Each row is a point on a landscape with many peaks, with its height.
From any point a climber steps to the highest of the 2 points nearest to it. It stops when none of these is higher. Distance is the straight distance between rows; heights are no part of it.
q_705: [127  90 131 118 149 130 136 142 151  85 126 167 105  86 104  97 153 152
 121 155 150]  (h 549)
q_22: [111  91 142 134 118 146 135 134 154 149  97 164 145  78 183 129 184 166
 153  85  75]  (h 758)
q_112: [ 91 111 150  89 138 135 193 168 100 138 131 139 117  91 130 105 139 117
 143  86 109]  (h 714)
q_993: [168 197 158  89 123 104 163 125  96 138 188  93 126 111 105 136 110 111
 143 170 161]  (h 39)
q_371: [114 142 131 126 108 104 168 164  95 131  87 172 128  91 145 130  77 127
 137  96  90]  (h 180)
q_460: [124 106 118 148 123 116 128 147 102 114 111 104 167 115 181 128 139 113
 139  99  60]  (h 79)
q_880: [ 99 127 105 114 196 178  92  99 169 134 137 150 126 175  82  89 103 186
 105 127 191]  (h 683)
q_299: [104 125 122 124 133 132 151 156 121 146 126 114 109  98 133 117 128 107
 139 150 126]  (h 663)
q_719: [ 94 127 130  46 137  94 165 136  62 144 139 121 123 105 128 134 111 104
 102 147 179]  (h 828)
q_639: [167 153 174 138  80 143 156 160  89 114 159  99  98 123 111 122 154  84
 141 123 108]  (h 499)
q_174: [150 132 166 114 119 138 147 149 104 145 135  92  95 139  73 122 164  96
 108 134  87]  (h 441)
q_46: [ 64 123  89 133 159 120 108 175  76 156 106 135 184 150 127 139 127 112
 137 100 102]  (h 613)
q_789: [164  90 153 152 136  80 169 147 119 108 123 178 134  72 120 135 117 159
 188 137 130]  (h 253)
q_654: [ 78  93 142 144 148 121 120 108 131 119 105 174 129  83 136 134 105 135
 121 204 146]  (h 447)
q_474: [ 70 170 145 107 140 145 133 175 112 147 114 159 186  83 190 100 126 143
 162  85  90]  (h 606)
q_395: [116 107 105 113 140 127  35 146 155 104 102 195 179 149 122  99 141 158
 124 144 103]  (h 573)
q_738: [127 165 162 129 102 130 141 126  98 168 152  62 161 168 129 156 156  73
 106 154  86]  (h 593)
q_551: [118  91 130 190 150 117 112 155 134 120 108 157 144 153 112 126 135 130
 131 136  90]  (h 141)
q_868: [142  89 114 173 155 111 112 117 140 141 108 115 113 143 107 103 125 150
 156 146 131]  (h 162)
q_266: [156 210 178  73  96 113 159 113  97 177 160  61 128 170  96 174 146  97
 110 148 134]  (h 264)
q_785: [127 112 142 163  69 126 124 135 128 120  94 127 156 134 185 175  96 132
 150  46 101]  (h 500)
q_526: [151 126  95 140  86 138 109 133 168 122 178  58 177 142 180 143 125  93
 149 137 113]  (h 692)
q_337: [143 157 105 148 159 138 116  81 137 132 154  92  93 190  66 130 131 132
  63 151 183]  (h 539)
q_240: [ 84 110 132 114 141 137 126 179 102 136  94 140 132 104 127 126 160 140
 143  64 107]  (h 671)
q_222: [171 116  96  97 142 147 132  85 154  80 150 121  72 145  76  82 156 126
 114 163 167]  (h 784)
q_979: [165 220 142  86 120 115 131  87  92 175 135  82 110 152  98 177 170 127
  65 167 158]  (h 290)
q_244: [ 94  41 120  90 166 133  91 116 140  81 128 156 115 101 113  90 130 179
 118 159 138]  (h 512)
q_824: [ 91  68 142  96 183 149 120  95 130 105 141 139  85 133 107 104 132 154
  95 195 176]  (h 490)
q_685: [102 115 187 163 124 137 132 129 131 117 133 150  88 112  98 127 123 139
 143 132 190]  (h 468)
q_999: [173 224 128  75 127 114 102 115  84 138 179  90 114 152  95 164 133 116
 140 169 165]  (h 54)
q_147: [ 98 139 147 127 115 133 150 145 127 161 128 130 158  83 177  94 131 104
 181 109 122]  (h 627)
q_132: [122 133 166 120 122 119 165 151  89 127  70 172 142 117 180 116 115  99
 165  58  81]  (h 200)
q_190: [145 182 110 132 110 139 148 154 132 149 194  74 116 135 123 140 127 109
 133 124 134]  (h 837)
q_891: [ 80 117 180 160 134 136 124 115 118 142 101 158 101  95 122 116 127  94
 134 174 164]  (h 457)
q_854: [119  79 115 151 136 124  85 111 121 112  80 134 156 140 165 131 144 144
 146  71  61]  (h 94)
q_279: [137 117 108 104  87  96 146 152 154  91 106 151 125  87 176 117 147 120
 157  95 122]  (h 721)
q_402: [165 124  87  98 160 157 115  71 133  76 131 148  55 124 113  99 112 164
 102 129 181]  (h 701)
q_334: [103 161 171 133 148 135 157 144 100 131 168 127  92 133  89 146  90 128
 139 152 199]  (h 484)
q_957: [148  88 144 112 123  92 171 152 118 137  91 181 144 103 159 150 129 155
 192  85 129]  (h 230)
q_410: [116 116 112 118 114 114  66 147 139  94  97 222 187 101 157 111 149 190
 145 141  89]  (h 530)
q_62: [166 119 136 141 137 161 131  73 191 100 109 177 100 135 117  76 110 150
 125 139 167]  (h 497)
q_735: [150  48 142 190 140 127 104 123 130 112  83 156 143 172 121 135 138 176
 140  85  80]  (h 113)
q_329: [160  99 107 166 113 159 148 115 224  96  98 170 137 145 143 108 142 199
 108  91 110]  (h 595)
q_618: [165 113 162 195  94 122 149 120 141 121 126 146 110 131 130 137 158 121
 137 145  93]  (h 321)
q_667: [154 143 108 168 125 139 140 153 143 140 190  57 161 140 147 167 103 123
 116 126 110]  (h 694)
q_245: [147  84 109 131 141 145 119  91 198 119 105 167 116 118 138  79 138 186
 134 130 123]  (h 524)
q_459: [103 103 136 165 123 151 115 123  96 121 124  94 205 130 199 163 108  85
 112 100  60]  (h 68)
q_678: [106 109  84  88 136 124 115 159 127 138 131  99 120 128 121 116 144 143
 133  78 142]  (h 612)
q_523: [ 76  91  90 117 164 130  77 137 143 133 115 154 169 132 112  99 147 126
 122 132 116]  (h 667)
q_178: [134 135 116  71 122 115 148 123  94 104 146 104  73  98 110 134  98 124
 102 157 197]  (h 751)
q_429: [161 151 128  95 130 122 128  93 125 167 151  82  93 164 103 130 174 118
  56 188 147]  (h 334)
q_613: [ 68 115 136  62 154 101 117 148  78 133 120 152 146  87 135 131  84 132
 138 139 164]  (h 877)
q_233: [147 141 135 142 138 123 137 121  70 119 139  87 198 138 176 142  93  47
 121  91  61]  (h 59)
q_469: [175  98 156 190 108  98 170 136 117 112 116 152 136 102 145 150 155 123
 186 106  92]  (h 284)
q_972: [164 135 155 140 111 146  93 116 136 162 164  33 146 164 140 157 160  95
 104 139  95]  (h 535)
q_832: [ 59 149  96  87 174 103 119 149  85 178 114 100 180 133 148 137 147 121
 103 114 113]  (h 584)
q_970: [113 113 118 140  79 153 128 157 143 152 137  91 147 133 167 174  97 141
 125  71  95]  (h 540)
q_675: [163 193 101 157 116 153 129 154 109 119 170  92  81 143  95 148 121 134
 111 105 174]  (h 716)
q_58: [193 169  70 120 159 159  98  82 142 111 171 104  81 139 108 113 123 168
 110 146 181]  (h 641)
q_303: [ 84 124 102 115 163 144  94 121 166 126 120 134 119 147  90 116 137 150
  94 124 161]  (h 715)
q_376: [128 134 193 100 122 110 186 162 112 125  82 204 153  79 158 122 121 136
 177  62 135]  (h 214)
q_196: [155 115 146  93 124 107 129 106  68 157 146  82  96 134  91 126 160 116
  92 172 116]  (h 388)
q_875: [180 108 147 192 118 152 143  91 177 125 129 130 108 166 127 114 111 149
 106 136  78]  (h 387)
q_751: [114 113 100 181 140 158 120 100 181 167 126  99 117 169 125 134 116 135
  73 147 104]  (h 493)
q_183: [152 117  74 115 130 133  97  87 171 140 127  94 146 204 122 117 131 105
  64 133 123]  (h 662)
q_73: [127 159 132 145  93 118 159 144  91 144 126 108 106 125 136 138  73 109
 147  86 104]  (h 156)
q_300: [196 190 153 151 114 138  99  85 151 121 168  90 113 196  75 145 156 116
 128 183 132]  (h 102)
q_549: [111 154  81 147 136  80 116 147 129 143 129 117 168 117 137 122  95 147
 165 126 114]  (h 753)
q_311: [129 119  50 128 123 122 100 120 154 129 146  79 161 154 157 123 134 111
 105 152 120]  (h 848)
q_829: [ 49 150 116  95 147 139  86 148  84 139  92 122 197 118 179 109 164 106
 135  66  75]  (h 619)
q_336: [114 159 136 132  74 144 151 148 116 154 159  73 160 151 152 181  89  78
  96  88  99]  (h 603)
q_346: [105 136 175  54 170 104 197 149 100 146 167 150 159 126 114 105  80  80
 141 133 145]  (h 843)
q_952: [120 113  88 155  96 102  90 122 121  99  82 128 118 144 119 145 100 112
 111 128  92]  (h 57)
q_765: [119  91 151 113 149 154 124  99 118 130 144 129  61 105  97 142 120 146
 135 162 174]  (h 476)
q_987: [146 175 133 124 103 117 175 150 123 151 167  88 170 156 132 130 104  65
 130 100 111]  (h 693)
q_192: [110 105 118 183 121 139 114 108 196 149 100 142 135 133 164 129 113 133
 108 144  90]  (h 462)
q_599: [ 99 103 121 123 149 106 117 164 142  85 107 194 162  72 135 113 147 161
 132 144 132]  (h 597)
q_383: [ 66 106 128 104 126 138  84 158 142 121 107 168 115 107 102 134 119 178
 126 124 173]  (h 759)
q_416: [ 62 126 114  96 143 137 133 176 107 121 109 136 190 115 134 110 153  93
 144  94 120]  (h 642)
q_135: [134  97 129 143  99 134 149 144 192 118  90 179 136 111 162 158 164 186
 135  80 115]  (h 697)
q_156: [140 154  84 143 142 149 129 111 153 144 151  81 127 196 111 158 139 133
  81 132 143]  (h 550)
q_405: [123 135 116 155 104 125 127 129 141 154 121 104 127 146 124 133 150  82
 118 132 120]  (h 703)
q_980: [ 96 134 119 116 116 113 118 149 111 106 103 149  84  88 104 153  80 175
 123 111 184]  (h 804)
q_968: [ 93 149 115 117 131  87 107 134  92 119 107 151 153 101 119 143  78 136
 170 159 149]  (h 838)
q_167: [165 114  90 180 152 114 120 103 147 138 146 126 113 150 108 129 108 148
 119 190  95]  (h 199)
q_425: [134 155 142 141  95 109 126 101 111 152 135 100 145 133 156 143 128  49
 149 157 101]  (h 647)
q_470: [ 87 157 147 141 123 109 130 130  84 188 126 113 139 155 119 146  62  99
 141 108 135]  (h 142)
q_401: [145 150 130 138  77 130 146 139 183 106 115 142  99  86 157 130 147 136
 144 127 150]  (h 640)
q_575: [157 159 122 125 165 150 100  98 123 103 175 127  59 112 115 142 116 137
 129 168 237]  (h 604)
q_504: [105  84 179  86 148 117 174 156  91 109 102 184 146  52 173  97 149 132
 175 102 129]  (h 203)
q_810: [112  97 124  92 109 134 121 140 149  96  93 190 143  66 175 104 186 150
 166  84 118]  (h 798)
q_440: [185 139 106 138 154 176 111  64 143 125 150 105  75 196  76 116 104 149
  98 118 162]  (h 582)
q_243: [157 126 101  95 135 108 102 114 121  68 144 141  56 114 103 133 103 149
 104 153 204]  (h 666)
q_527: [111 169 145 142 137 141 130 128 126 139 152 111  92 146  76 134 143 106
  87 155 182]  (h 506)
q_610: [133 156 179  99 154 121 201 159  95 138 152 137 139 112 115  88 106  75
 140 103  99]  (h 777)
q_803: [170 166 162 138  89 144 160 129 144 115 150 106  71  95 124 132 153 121
 123 144 133]  (h 570)
q_441: [167 172 150 106 111 114 108  77 108 141 165  87 111 155 102 132 168  97
 147 178 145]  (h 70)
q_920: [162 126 117 177 118 157 120  80 189  95 114 149 138 192 117 103  84 131
 114 137 136]  (h 458)
q_33: [184 114 108 174 109 105 123 116 170 116 131 122 113 131 144 124 137 116
 147 184  91]  (h 263)
q_913: [109  90 101 130  97 122  85 127 153 121  77 158 125 125 128 133 127 151
 124  85 112]  (h 78)
q_691: [117  87 160 136 130 130 166 133 168 120  84 215 149  85 143 145 174 170
 156 128 146]  (h 643)
q_82: [181 139 111 152 139 127  96  98 126 131 160  94 109 189  82 117 120 124
 135 184 121]  (h 147)

Call two points neighbours if one is among the 2 nearest of the other. Go from one point of each pair to the other, from neighbour to neighbour, staying as high as possible. Name the lowest point that can't be avoided.
q_303, q_599 | q_410
q_346, q_222 | q_243
q_112, q_190 | q_337
q_190, q_311 | q_526
q_613, q_346 | q_719

Where does a climber stop that starts at each point below?
q_979 | q_810
q_73 | q_618
q_999 | q_618
q_875 | q_810
